Each row is a point on a landscape with many valleys, with its height.
From any point a ball rolls to the lowest of the 2 points nearest to it. It stops when none of these is lower. Distance is the straight distance between rows; heights are no part of it.
tosi: [ -2   4  -3  -2  -6 -18   3  27 -16  21   9 -20   0  16  -3  12  32  21
 -10  17   9]  h=7.42
kome: [ -4   5  23  13  -6  16  13 -10  10  -8 -16 -12  34   5  -6   1 -26 -10
   1  19 -16]  h=8.23
Ziba: [-24  14  -4  -6  11 -26   9 -33  -2   5  13  -6   3  -4 -19 -32   1 -18
  12   3 -40]  h=6.76
zib: [  2  12  -4   2   4  -5   9  10  27 -17 -13  -2  24  -1  18  -5   4 -13
 -33  15  -4]  h=4.79
Zulid: [-25   6 -17 -11   5   1 -11 -28  -6  11   8  -2   7 -16   6  -9  23  24
  14  -8  -4]  h=6.09
Notof: [  5 -14   7   0 -10  31 -15  -3  17   4  -3   5 -13  -7  11  10 -24 -11
  25 -30  -3]  h=2.98
lak: [-12  -5  -1   5  -8   7 -30  10 -21   5   3  -7 -23  10 -27  30  12  -9
  32 -15  30]  h=3.63
gub: [ -8   5  12   2  -5  14  17 -25  14  11  14   9 -10   0  12 -29 -18   7
  20   9 -31]  h=5.04
Gegep: [  7 -17   3 -26   3 -24  16  -1 -14  -9  10  33  -6 -16  12  10   5  12
 -22  -1  -3]  h=7.74
Tofit: [ -1   2 -19 -10  -1  15 -14  40  19  13  15 -15 -18  23  -1   7  19   3
 -26   5  25]  h=8.14
gopo: [  8  20   9 -20  30   5   7  41  15   2  -1   2  10  30  -2 -19   5  11
 -19  -3  -1]  h=3.52
dogeb: [  0  17   5  -3   2 -19   6   2 -21   0  13 -15  -4   8  -6  -6   6   7
   3  -6 -38]  h=1.25
tes: [  9 -16  22   3 -12  25   0  -2  19  -1 -15   9 -14  12  15  -2 -16  -3
  14 -19 -19]  h=3.32
Zike: [ 16  14  14  15  -4   5  14  -9   0  -3 -10 -13  10  -5   9   2 -11 -20
   6 -16 -18]  h=6.10
dige: [-11  10   3 -11 -10   7  -7  26  22  -8 -14 -17   0 -21  -8  13   3 -17
  -3  17   3]  h=3.66
kasiz: [  2  12   6  33 -21  -1 -22   8   6 -10 -11  17 -13  16  -6   4  -3 -18
   0   9  38]  h=1.74
sosof: [-14 -12   4  -6  -7  -9  28 -22  -4 -12  -2  14  16  -2   5  -5  -7 -11
 -17  16 -25]  h=8.46
Tus: [-14  24   5  17  11  28  -8  -7 -10   4   1  -7  30 -21 -25  12   5   3
  10 -27 -11]  h=5.31
ziv: [ 15   2  -8 -20   0   0 -14  21  -4  14  15 -31 -24   3   3  14  13 -16
 -16  15   0]  h=8.37
Nep: [  9  21   0   2 -10  -9  14  -8   5  -5  16   2  -3 -24   1 -19   2  37
  12  -5 -16]  h=7.47
reg: [ -2   8  -1  -2  -2  -6 -26  29  10 -15  -5   9  -2  16  -8  12  -3  19
   2  17  44]  h=1.12
kuve: [ -7   1   7  17 -14 -16 -19  28  14 -21 -19  -4 -11  11 -26  18 -11  17
   5  14  34]  h=0.41
dited: [  0 -21   0  -2   2   9  -3  41   2  32   9  -2 -26   5  -5  14 -13  -4
   0 -18  13]  h=7.98
sas: [-26   8 -10 -17   7  24  -7  -3  -8  22   7  -9 -10   2  -2  -8  18  18
  11  -3 -18]  h=5.87
geza: [  7  15   9  -4  -3  18   6   8   3 -14  13   4  -9  -6  -7 -13 -18  12
   5  -3 -36]  h=4.36
kibes: [  4  14  21  -5  20   0 -10  23 -18   8 -14 -11  12  -4 -31  14  -8 -10
  -1 -11   9]  h=3.23
ferud: [ -3 -18 -12   1  -4 -35  -6  -4 -15   1   7  17 -21  14  14  -1  -2   0
  -3  24  39]  h=4.69
Lokez: [  3   1   2 -14   7   9 -23  46   8 -15 -19  -1  -2   9 -17  18   2  16
 -10  -5  22]  h=1.79
Lin: [-20   1 -28  -6 -17   9 -15  -3  -9  10  14 -20   6  14 -28  -3  38  24
   5 -20 -27]  h=5.88
lusa: [-11 -17  -3  -8  -8 -14   0 -30  -4 -24  -9  10  -2 -12  11   8  -2  -1
 -18  -2 -32]  h=8.56
Nukot: [ 12   0   6  14   7 -15   3 -34  -7  -7  -4  -4   6 -13  -2  -4  -6  13
  25  -4  14]  h=4.97
belu: [  8  24  16  -8  29  -1   4  31  19   7  -7  -5   7  18  -7 -18   1 -14
 -11   3  19]  h=3.07
natek: [  4  -2 -13   8  -6   4 -28  -3 -26  21  18 -30 -17  20 -20  27  10 -11
  13 -13  22]  h=3.98
Ziluv: [ -3 -13   2   3  -5   4 -30   7   5   3  -5  -7 -22  -7  -7  18 -23 -31
  21 -12  24]  h=2.97
gasu: [  0  12 -25  -3 -13 -12 -15  31  19 -20   9 -10  -7  13   9   8  20 -18
 -13  16  36]  h=5.45
lodo: [  0  17 -38 -10   5 -20 -29  -7   5  13  11 -26   7  -3  -1 -13  21 -17
  21 -21 -11]  h=4.96
vid: [  1   3  -2  17   8   1   6   7  32 -10 -21   8  17  14   8 -10   9  -1
  -9  14  43]  h=6.03
selar: [-12 -17  -2  -6  -5  14 -13  25 -11  22  -9  -8 -17 -28 -30  24  -1  -8
   0 -12  13]  h=2.70
foto: [-23  14  -2  -3  -1 -15   3 -16   3  14   8 -22  15  12  -7 -20  -2 -18
  25 -12 -35]  h=6.53
puvab: [ -3  -8  28   4  13  14  14  29  -2  28 -22   9  -5 -20 -25   1 -10 -29
  -2 -15   1]  h=2.24
bomo: [ 11  18   9  -6  21  29 -17   2 -17   5  -3  11 -13   4  13 -11  11 -22
  -7  -5 -29]  h=4.85
pepo: [ 10 -13  22  -1  -3  -3 -10  15   8 -13 -21 -11   8   6 -21  11 -36 -12
  -4 -10 -11]  h=2.44
nilol: [  1   4 -24   6 -14  13 -10   0  -1  12  14 -35  -9  -4 -20  10  35  21
  -9 -15 -21]  h=5.62
Pebu: [-12 -12  -1   8 -12 -15  -6   8  -1  -2   1  -2  -3  24  12  17 -19   1
  16   6  12]  h=2.40
selez: [-17  11   3   1  -1 -26  22  -1  -4  22   6  -9 -12 -15  14   4  22  -4
  19   6  -3]  h=6.88
Sivob: [-12 -12  11  -4  -2 -18  23  -5   7  12   6  10   8   1  19 -10 -10  13
   4  31  28]  h=3.31
Nisom: [ 23 -15   9  -3 -20  -4  44 -37   4  -7  -3  14  16 -19  15  -8   3  -9
  -1   9   8]  h=2.71
los: [ -5   5  -1  -5 -14   4 -14  36   4  -6  -1 -17 -14 -23 -17  28   1  -4
   0   4  11]  h=3.20
viguz: [ -3  16  -2 -14   1   6  10  16 -18   7  15  13 -10   4  11 -20  13  10
 -23  26 -23]  h=6.15
zame: [-27  -6  -6  16  12   2  18 -27 -19  -5  -1   7   5  25 -12 -11  -9  -5
  -1  16 -44]  h=4.88
rut: [ 17 -13   9  -3   1 -11  31 -28  11  -2  -2  18  15 -19  21  -3   5 -17
 -13  32  30]  h=2.15
Mefo: [-24  -3  -1 -18  -3   3  -3 -18   9  -8 -10  -7   9 -10   9   4 -11  22
 -11  26   0]  h=4.26
tizi: [ -1   0 -13  14 -14 -21  13 -17  -1  -9  29 -10   1 -13  34   3 -15 -12
  13  -7   5]  h=3.77
sop: [ -4   7   0   1   7  -6   5  15  -4  35   1 -18 -18  27   9   2  13  12
  -5  16   8]  h=7.57
dus: [-17 -13   7 -23  -3  -9   7   4 -30  -7   9  -4  18  17   0   5  -1  13
  -4   6 -11]  h=8.10
rapo: [ -4 -16  -6  -4 -10 -19  -4 -32  -5  -8  13   2  -3   1  28   7  -7 -13
   4   1  11]  h=4.13
zup: [ -8  14  -6  28 -12   5 -11  -7  -3  -5  -9  -4   1 -15   2  18   8   2
  19  -2  19]  h=8.66
bopum: [  3   0   2  18 -36  -9  19   2   9  -8  14 -10  10  -5  23  13 -20 -15
  16   0  11]  h=3.34
Bulug: [ -2  10 -14   8   5   7 -27  12  -7   8   7   7  -8   9  18  12   0 -10
  -4  16  41]  h=4.87
fotez: [ -4   7 -23 -15  17 -10   2  19   9   0  -8  -1  -1  16   6  -2  29  17
 -38  15  21]  h=8.32
Faneg: [ -5  -4 -18  -4  -6  11 -23   1  15  11   8  -6 -18 -16   3  12 -21 -21
  23 -33   5]  h=2.56
lidu: [-12   4 -14  -8   4  12  -8  -7  -4   9  13   7   2  -6  30   8  -3  -5
 -10  30  31]  h=4.62
daziz: [ -4  11   5   7  15   8   3  14  24  10 -31 -11  19   9  -5   1 -19 -36
 -27  -1   9]  h=3.35
leb: [  9   0 -11 -18 -16 -15 -14  10 -16 -14  23 -24 -17  -7   8  12   9   1
  -2  14   5]  h=8.49
Kemo: [  2  10   6  15  21  28  -6 -19  -1  19   5  -4  -1   0   7  -1 -14  -6
  13  -6   1]  h=5.49
Fama: [  0  11 -14  -7  -9  15 -14 -12  15 -11  13  -9 -13 -18   6  -3 -12  14
   3 -14 -33]  h=3.94
Geso: [ 30   9  32  10  -3  23   5  -8   5   0 -12  -2  21 -23 -21  -6  -6  -5
  27 -32  -3]  h=5.73
sidi: [ 26  -2  19 -16   9   4 -18  22  -3  -6   3   0 -19  -4  10  14  -9  -3
  14 -24  -6]  h=7.97
Ses: [ 12   8  10  16  -1  41   5 -28  11  -5  -6  18   7  -6  -8 -17  -8   7
  15  -2 -24]  h=6.72
zes: [-14  -4  19  -4 -13 -22  13  13   6   8  -4  -9 -12   0  19  -1  12 -11
  32  15  10]  h=7.07
lutut: [  2   4  12   2   0  33   3  19  25  -1 -20  17   6  11   3  -8 -14  -2
 -15  10 -18]  h=6.38
busug: [  1  18  -6 -11  19  16   9   1 -24  18  18   4 -17  18  -9 -18  21  13
 -23  30 -31]  h=5.85
vube: [-28   0  -5  -9  -7  22  -2  -2 -11  23  18  -9  -8  17 -13  -2 -12  11
   8  -8 -15]  h=6.08
zirul: [-16 -17 -17   9  -9 -49  12 -24 -10   2  -2  14 -17 -16   8  20  32  -3
   9 -10   9]  h=8.93
tete: [ 14  -2  15   4  -5   7   5  -4   9 -19 -15  -6  29   3   8   1 -18  -7
  -4  14  14]  h=8.11
fub: [ 23  10   6  11   0   3 -13  12  -6  -1  -1   4 -20  -3  20   5  -3   5
  21 -15  15]  h=7.87
dedem: [  6 -11   8   4  15  10  19  -6 -11 -26  -2  35   5  21   0 -19  -1 -10
 -17  30 -35]  h=4.01
Funu: [  0  -4 -12 -14   0   2 -11  -3 -20   5  37   1 -10   5  26  -1   2   9
  21 -18  -1]  h=6.43
Koli: [  5   6  14   9  -6  37   1  -9  17 -15 -22  21   9 -11   0  -9  -1   6
  -3  13 -20]  h=6.55
sopu: [  0   9 -13  11  -9  -8  13 -14   4  -7  20  12  14 -15   2 -25  11  19
  12 -26 -27]  h=7.34
pok: [-21 -17 -11  -4 -13 -12   3 -19  21 -13  -9  -1  15  -8  12   0  -6   1
 -16  31  28]  h=3.93
Fol: [  1   8   9   7   6  18   7 -14   8  22   4   1  -9  -3  15  -9 -28  13
   8   6  -8]  h=5.30
Busi: [ 15 -11  13 -24  12 -18   9  17  19 -16   3   8   4  24  16 -24  -5   0
  -2  11  37]  h=6.97
mele: [  6  -5   2 -12  17   1 -10 -28 -22 -18 -12  17  18  -6  10   4   1  16
 -13  10  17]  h=4.56
Tuvi: [  7  13  -1  -6  21  11  -7 -16 -24   5  19   7 -14  13   5 -19   1 -15
  -1   3 -32]  h=4.47
fileb: [ -9  11   0   5  -6  -7  24  -1   5  14   0   6  -2 -21  31  -5  20  -6
  -6  15 -11]  h=6.67
zaf: [ 30 -19  14 -13   3 -10  23   3  26 -11   4   2  14  21  20 -22 -12 -11
 -10  17  15]  h=6.85
nuli: [  5  -5   8  29  -9 -15  10  31  20  11 -19  -6   4  14  -9   7 -18 -14
  -1  -3  23]  h=2.61
Rifo: [  8  -5   2   3  17  23 -18  23 -16  13 -21  -1 -12  17 -12  13  -5   6
 -13 -18 -10]  h=2.68
mafot: [ -9 -15 -16  -5  -6 -41   6 -17 -15  -9  15   6  -5 -19   5   2  26  -1
  15 -19  -5]  h=8.86
Gop: [ -7  -4 -15   4   0  -9 -14   9 -15   0  14  15 -10  24  11  10  10   2
  -9  28  55]  h=4.92
Nopi: [-14   6  -4 -21  -1  34 -14  16 -23  21   9   0  -5   3 -10   1  27  -7
   8   0 -31]  h=5.59
kipod: [ 16   8  -6  17  -9  -5  -6  14  -7   7   1  -8 -22   3  23   8  -3  20
  -1 -12  -4]  h=7.78
Nif: [ -4 -18 -17  18  -6 -46   0 -10 -13 -14  -1  11 -19  18   6  24   0   4
 -24  13  25]  h=4.93
Ripo: [-10   4  -4  17   6 -10   1  28  34   9 -18 -15   3  17 -17  10 -20 -25
 -22  -6  32]  h=2.95
nibo: [ 20   6   4  -1  20  -7 -12 -29 -16  -9  -9   9  -1 -17  10 -10   7  28
   7  -6   4]  h=4.77
rak: [-10 -15   7  -3  -9 -18  28 -31  14  11   9   7  15   0   2 -32   5   4
  30 -11  -9]  h=7.35
Poval: [ -3  -8 -14  -9   0 -18 -23  -2   6  -3 -12 -13 -31   1  15  10  -4   3
 -19  23   2]  h=8.50
vuru: [-11 -13  -7 -27   2  -8   7  -9 -29  -2  28  -6   6   5  -9   1  11  18
 -20  11 -21]  h=7.99
feno: [  4   3  31   1  19  16  -2  25   2  16 -24  -4  16 -18 -18   7   1 -27
   2  -4  20]  h=2.73
Nufo: [-15  -5   9   6 -11  -4  28 -12   3 -20 -20   0  35   7  -4  -4  -7  -2
 -19  25 -20]  h=8.35
vup: [ -6  -2   1 -22   7  -8  -1  21  -8   3   8  -9   7  12  -2  -1  19  10
   0  27  28]  h=7.25
Dosep: [  7   1 -19 -12   1  16 -18  19   9   5   2 -13  -8  12  14  10  24  14
 -37  16  16]  h=8.24
tabe: [ -7  15  13  10  15  34   2 -20  -7  10  10   2   2  -5 -16 -11 -26 -25
  15  -3 -18]  h=5.72
suze: [ -5  -7   2 -10 -11  -8  -3  -7 -19 -10  10  -5  16   9  -4   2  -3  25
  20 -24 -14]  h=8.21
Nemul: [  7 -11  -9 -22   2 -24   6  -4 -26  -4   6   3  -1 -11   3  16  17   9
 -26   3 -14]  h=7.85
bot: [-15 -20  24  -7 -17 -14  23 -18  15  10   1   3  -6  -6  19  -8  10  -1
  32   7   0]  h=7.21
nek: [ 11  11   1 -18  16 -17  20   9   6 -14   3   7  21 -11   7 -17   4 -10
 -32  23   3]  h=4.41
Zetet: [ -6  22  -6  -1   6  12 -15  -3  -6   9  -4 -28   3 -19 -35   7  10 -23
   5 -10 -22]  h=4.60
fesup: [ 24 -16  17   2  -2 -13  40 -43  -4   3  -1  18  12 -19  -4  -9  -3   6
 -12   2  -7]  h=2.19
beguk: [-10 -15   8   1 -16 -20  11  -9  -8 -22   2  -6  19  -8   6   9   0   2
  22 -12  -1]  h=8.30
Bona: [ -2  -1  27 -11   2   5   1  28  -6   0  -9  -4   7  18 -12   8 -21   0
  -4   1 -23]  h=2.93
giraf: [  4  14  -1  10 -17 -17   0  -5   0 -21   2 -21   2 -20   1  14 -16  27
   0  -1  -4]  h=2.54
timi: [ 26 -12  12  -7   8   6  26   0   8 -12  -1  24  24  22  28 -22  -9  -8
 -20   4   1]  h=6.71
vufuv: [ 14  11  29   6   9  30   4 -11  16  12 -11   9   1  -4 -11 -17 -20 -31
  -1   8 -21]  h=5.99
vap: [ -7   6 -11   8  13  -5 -24 -14 -16  24   4 -26  -2  15 -10   1  14  -1
  23 -21  12]  h=4.30
dod: [ -2  -9  -6  18 -25 -19  15  -6   8 -16   3  -6  25  -4   7  -7  11  14
  38 -28  -3]  h=8.39
kobos: [  5  -7 -25 -21 -10 -22  -4 -15 -24  -6  45 -10 -19 -11   2  14  13  -5
 -10  12  17]  h=8.61
fov: [ -6  10 -18   4  10  14   5 -11 -28  -3  17   8 -10  12 -18 -10   5  30
 -21  13 -37]  h=5.52
kegek: [ -6  19 -17  -4  -6 -10  13  27  23 -15   3 -10  14  -2  14   0   9  -8
 -26  16  26]  h=5.13
Mavef: [-13   5 -10  14   1  21  10 -11 -15 -10  15  15  -6  23 -14 -10 -16  11
  -5  19 -33]  h=5.22
fasof: [ -1 -10  -7  -4  17  -9  13 -23 -30   4  18  18  -4   5  12 -13  -1  -5
  -8  -5 -28]  h=4.04
Kera: [ 27   9  15  17  -8  16   7 -18  13  -8  -3 -12   9 -21   0  -2  -9 -15
  29 -16  -1]  h=5.91
gelo: [ -7  14 -23 -23  -7   7  -9 -26   0 -14  20  -5  -9 -18  11   0  -6   9
  -7   5 -20]  h=3.55
bebe: [-36  -4  -7 -10  -6   1   7 -37   2  -5   2  16  12 -24   3 -14  11  22
  17  -9  -9]  h=6.25
viram: [ -3 -24   2   0  -3 -19   7 -12  23 -11  -8  11   8  13   9  -6 -20   6
  -3  24  35]  h=3.65
Dadim: [ 16  10  30  -9  27  -7   3   6  -3   9  -4 -12  10  14   5  -7 -12 -19
   5  11  17]  h=2.48
Zovop: [  0  32   1   0  -6  11  -8  -4  -3  -6  -4 -18  15 -26 -23  11   4   2
   9  -9 -19]  h=4.98
laga: [-11 -14  -5  22 -18 -15   5 -18   9   4  -6   8 -21   3  33   3  19  -1
  31  -7  17]  h=2.45
Fifif: [ -3  10 -32  -5  -5  -4 -21 -13  -9   4  26 -35   3  -8  -2   3  24   2
  -1 -16  -8]  h=5.32
rabu: [-12  11   3  -6  -2  11 -18  -4  13  -4 -18 -13  -1 -11  -8  13  -9  25
  -5  17  -7]  h=4.55
zat: [-10   7 -25  -5   2  -3 -22  28  37 -18  -3 -15 -13  13 -17   4   1 -21
 -26   3  38]  h=5.71
deku: [ 23 -24  11  -6   2   9  11 -38 -11 -29 -14  33  11  -3  -2 -14  13   5
   5   1 -31]  h=3.10
Ruz: [ -1   0  20 -30  13  -5  -2  19   0   0   1  12  13  14  15 -10   0  17
  -1  16  18]  h=7.10
Poku: [  3  13 -12   6  14 -12 -27 -12   9   7   5 -21  -4  -7 -16  -2   4 -16
  31 -32   1]  h=4.61
Poze: [  6 -10   2  24  -4 -33  19 -26 -11  -7   2   8   3  -6   0   7  -2  22
  12  -3  23]  h=5.14
tez: [  9  -3  -9   7  11   3  -6  41   0  15 -11  -4 -15  17 -25  17 -14  -7
 -29 -11  41]  h=3.00
fuf: [ -8   4  15  19   6  16  13  17  14  18 -29  -4  23  10 -13  -4   1 -39
 -11  -1 -15]  h=3.75
dekon: [-12  14   3  20  -5  17   6   2  -5   6 -11  -3  20 -20   7  10  20 -10
  28 -10  18]  h=8.57
fuvi: [  3 -11   9  10  10  -8  14 -10 -14  -1  -9  13   2  33   2 -16  -8 -19
 -16  20 -41]  h=4.46
lezem: [ 23  12   8  19  -2   4  16 -16 -14  -9  -3   7  26   1  15 -10   2 -14
  -5  -3 -29]  h=6.33
sevar: [  4  -8  -4  -7  -6  -9  25 -31  -9 -21  25  26  15 -19   7 -13   7   7
   4 -16 -24]  h=7.49
zufi: [-18  22 -16   7   2  18  -7  -8  18   2   6  16   5  -3 -39 -29  -3  20
  20 -20 -40]  h=7.03
Mis: [-13   7   5  30 -21  -5 -23  18  -2  -4 -10  15 -23   5 -34  16  -6   1
   9   8  35]  h=1.13
pinid: [-12   4 -14 -21   8   1   0 -15  -8  20  16  -1  -9 -14  14  -7  10  10
 -17  34   9]  h=4.29
pip: [ 12 -23  -7   4   4 -17  14 -35 -22  -4  13  18   4  -5  18   4 -12 -13
 -10 -14  -4]  h=4.40
vin: [-10  -9 -21 -13   5 -25 -10   4  20 -17 -11  -6 -10  18  12  -3   4   4
 -28  17  20]  h=8.41
valop: [  3  -1  -2   6  -4  -5 -30  21 -12   5   5  -1 -36   6 -16  15  -3 -26
  17  -7  25]  h=3.30
fipuz: [ -5 -13  -9 -20  -9 -17 -17 -15 -16 -27  -1  -4   4  -5  12   6   7  -9
   7 -14 -33]  h=8.65
nena: [  9   8  17 -12  17   1 -13   0 -15  -2  -2 -22  10   1  -7   9 -18 -21
  11   1   6]  h=3.02
bubu: [ -5  -8 -12 -15   9  26 -12  41  13  33   1  -1 -22   6  -4  10   4  -6
 -29  -8  11]  h=8.05
mizi: [  1  14   9   0  14  26   9  13  -2   4   4  25 -16   6   1 -26   2   1
   1  28 -27]  h=6.45
nogem: [ -9   8 -25  -4  13  -6 -24 -18  10  14   5   0   7  -3  -5 -15  13  28
  30 -26  10]  h=6.26
dib: [ 15  -4  14  34  -8  -2 -17  13  19  -6 -25   0  -2  11 -13  16 -16 -22
   3   2  38]  h=2.21
keran: [-12 -28  -5  -1   3   6  -5  32 -12  21 -10  -8 -21 -30 -36   7  -7   3
 -24  -1  25]  h=2.30
Sidig: [ 37  -8  18   3   1  11  29 -14 -12  -9  -4  19  28  14  13 -19  -8 -25
  -6   6 -14]  h=6.54
bukuv: [  6   3   7  -9  -5 -11   2  25 -12   0   0 -30  -5  15  -9   9  -6   7
  -8   6 -20]  h=2.28
foner: [ 34  -5  12   8 -10  12  -8  -6   8 -25 -19   1  13   0  11   3  -6  -1
  13   3  20]  h=8.03
nerad: [  0 -29 -15   0   7   9 -10  45   0  19   1 -20 -20  -3 -33  17  -9  -3
 -34 -10  31]  h=2.69
nasut: [ 13  -2   7  -9   5 -20  21  -2  10   6   8   8  -8  -9  28 -14   4 -13
  -5  29  27]  h=2.79
sov: [ 10  16   3 -19  25  -5  12  21  10 -16   0   9  15  15  -9 -23   9   9
 -32  16  -9]  h=3.96
teb: [  4  -3  -6  -9   5   7 -23  28  -7   1 -21   0  -9  21  -1  14   7  24
  -6  -7   3]  h=2.26
led: [ -8  13   5 -13   9  36 -14  21 -11  -5   2  15  -5  -4 -11   0   4 -15
   4  -1 -34]  h=5.23
dunop: [  1   8 -19  -4   7   3 -35   2  28  26   7  -3   2  -8 -20 -20  -2  16
  23 -37  -1]  h=6.39
gova: [-12  13 -11   5   5  28 -11   3  10  16 -16 -13 -16  -9 -16  10 -15   6
 -23   7 -22]  h=4.57
deg: [-11 -18  -8  11 -10  -9 -17   6  -7   0  -7   5 -15  21  26  13  10   1
  23   3  25]  h=1.94
Beriz: [  1  -1  11  12   4   4   9   0 -17 -16 -20  11  21  15   0  -7  -5  27
  -6  -5 -16]  h=3.99
nar: [  7   0  11  15  -8  -7  -5   4  14  -7 -10 -15  -2 -16 -17  15 -11  34
  22 -18  -4]  h=2.00
Subo: [  1 -13   7 -30   3 -11  13 -22 -15 -22  22  32  12 -30  -1   9   3   1
 -12   1 -19]  h=7.63
Baz: [  7  -2   2   3  -9   0  -6  25   1  19   8  -8 -41   8  -2  16 -17  10
   6 -22 -13]  h=7.89
nup: [ -3   6   2  19   8  31   1 -14   4   0  -1  20   2   7 -22 -24  -3  11
  24 -17 -38]  h=6.86
rez: [ 22 -11  12   6  -1  -1  31 -46  -6  -9  -9  32  17 -16 -16 -14  18  14
  -3  -9 -18]  h=2.66
Dibil: [-10 -18 -15  -3   7 -26   1 -26 -17  10  21  10 -25  -6  22   4   0  -1
   2  11  21]  h=4.43
zolo: [  0  12  11  14   6  20   0   0  -3   2  -5   1  29 -13 -26  -3  -1   6
  28 -43  -7]  h=5.53
Bimu: [  3   5   9  26 -10  -3  16  -2  -2   1  -7  -1  26 -13  11   6  26  -1
  33 -26   2]  h=8.48
vov: [ -4   4  16  -3  12   2   1  -7 -15 -14 -28   5  25  -2  -3   0  12  16
 -14  11  -6]  h=4.27
Lon: [ 16   1  -8 -10  -3  13 -25  38  -1  10  10 -29 -21   7 -20  21  21 -13
 -28   7  24]  h=8.25
fakin: [ -1  15 -18   1   3   1  -7 -11  15   9  20  13  26  -4 -20 -32   6  18
  17 -16 -23]  h=7.20
Met: [ -4  -5  -6  13 -28 -11   1  25   2 -13  17 -12 -12   0   8  22 -29   2
  10  -1  18]  h=2.86
peko: [-12  -2 -17 -15  -7  18  -1  -7 -17  19  46 -14  -1  14   5  -1  -6  18
   8 -15  -6]  h=6.27
vezer: [ 16 -12  18  19 -18  -4   5   6  16  -7 -21 -10  -8 -11 -19  13 -14   7
  35 -22   6]  h=1.54
Sud: [  9  14  10  -1 -10  11  14 -11   5  -6  28   4  -1   0   2 -26 -22   2
  24 -15 -34]  h=4.71
Tem: [ -1   1 -16   6   4  -2  -8   0 -14  25   9 -13 -30  19  18   6  13  13
  -6  -9   0]  h=7.68
tol: [ -6 -17   1  -2  14 -23  24 -20  16  -1 -21  26  25   4   5  11  -1   0
 -33  16  26]  h=6.46
vake: [ 23 -10   7  14  -6  -2  22   5  28  -2 -23  14  22  13  18 -16  21  -2
  -6  16  36]  h=6.17
zasis: [-10  17 -11  25 -15 -18  -6   9 -11   1  -3   2 -14  -9   8  15  39   8
  20  -2  15]  h=8.75
bibe: [-12   4 -18 -18  12   4  -3 -37  -9   4  22   7 -11 -21   2  -1   0  15
 -24  19  -5]  h=3.97
lezum: [  9 -10  12  -8  10   6   6 -18 -19 -20  -8  36   1  -4  11 -14  12   6
 -10  12 -34]  h=3.49
Gado: [-13 -10 -27 -23  -7 -25  -9 -19  -4  -8  20   4  -1  -9   3 -14  24  -6
   6 -23 -34]  h=8.76
Tigu: [ -6   7 -12   7   7   7 -12  13  46 -23 -17   5   0  18  -8   0  -5 -10
  -8   6  48]  h=5.89
Degit: [ -3 -12 -15  14   3 -31   8  -9 -15  -9  -1  11   3  -2   9  17   7  26
 -18   3  19]  h=5.12
pafen: [ -5   4   4  13  -3 -10   2  -9   6   5  -1 -22   5   1  -9  -3  -9 -13
  20 -31 -34]  h=6.34
pef: [ -2 -13   9   8 -10  12  -6  -9   3  -5 -23   8   5  21   8  -4  -6   3
   3 -10 -29]  h=3.64
tapaz: [ 26  -4   9  12 -11  12 -10  13   7 -10 -12  19   3   6  28   8  -3  -3
   5 -10  19]  h=7.96
Fasa: [ 14  -2  17   7   4  19   8  12  26  20 -15   6 -11  -1  -3  -9 -33 -20
 -14  -4 -14]  h=6.19
kasez: [ 21 -23  26   5 -16  -1   8  16  16 -13 -26 -13  -3 -13 -22  14 -28 -11
  15 -10  11]  h=1.96
nivo: [ 10  -8  -4   9  18  17 -21  26 -20  20 -16   1  -5   3 -14  19 -17  -7
 -21 -23  23]  h=3.03
Lav: [-11  14 -10  -7 -11   4  21   9 -11  10  18   2  -9 -10  26  -9  10   3
 -11  -2 -28]  h=6.44
bol: [ 15 -27  11  -4   5  -7  36 -16  23  -5 -25  26  32  12  14 -13  18   2
 -23  15  25]  h=6.32
Ran: [ -7 -22  18   6   3   4  14  26  -6  19 -20   3  -9 -31 -24  -8 -21 -12
 -14  -9  17]  h=1.77
lar: [  6  11 -10 -10  -6   0 -11  -9  -3 -31  -2  -5  -3 -31  14  12  -2   7
  -8   6   0]  h=3.06
zavaz: [-10  12   3  -8   5  21 -16   9   8  12  -7 -23  -5 -20 -22  11  -8 -25
 -13   5 -11]  h=4.16

For each start below, name the point where the ball stops.
zes: fesup
zat: Dadim
Funu: fasof
fakin: gelo
Degit: deg
Gop: deg
Poze: Faneg
Lin: Faneg
dited: zavaz
Nufo: zavaz
nilol: Faneg
timi: zavaz

Call two points neighbours if one is among the 2 nearest of the other. Go from one point of each pair to the other, from neighbour to neighbour, staying as low as possible. Name the highest point that can't be avoided.
kuve and Dadim: kibes
dogeb and vezer: Bona
Ran and fesup: gova
deg and Zulid: dunop
Faneg and dogeb: Poze
kuve and Ran: nivo
deg and fasof: pip
fesup and rut: Nisom
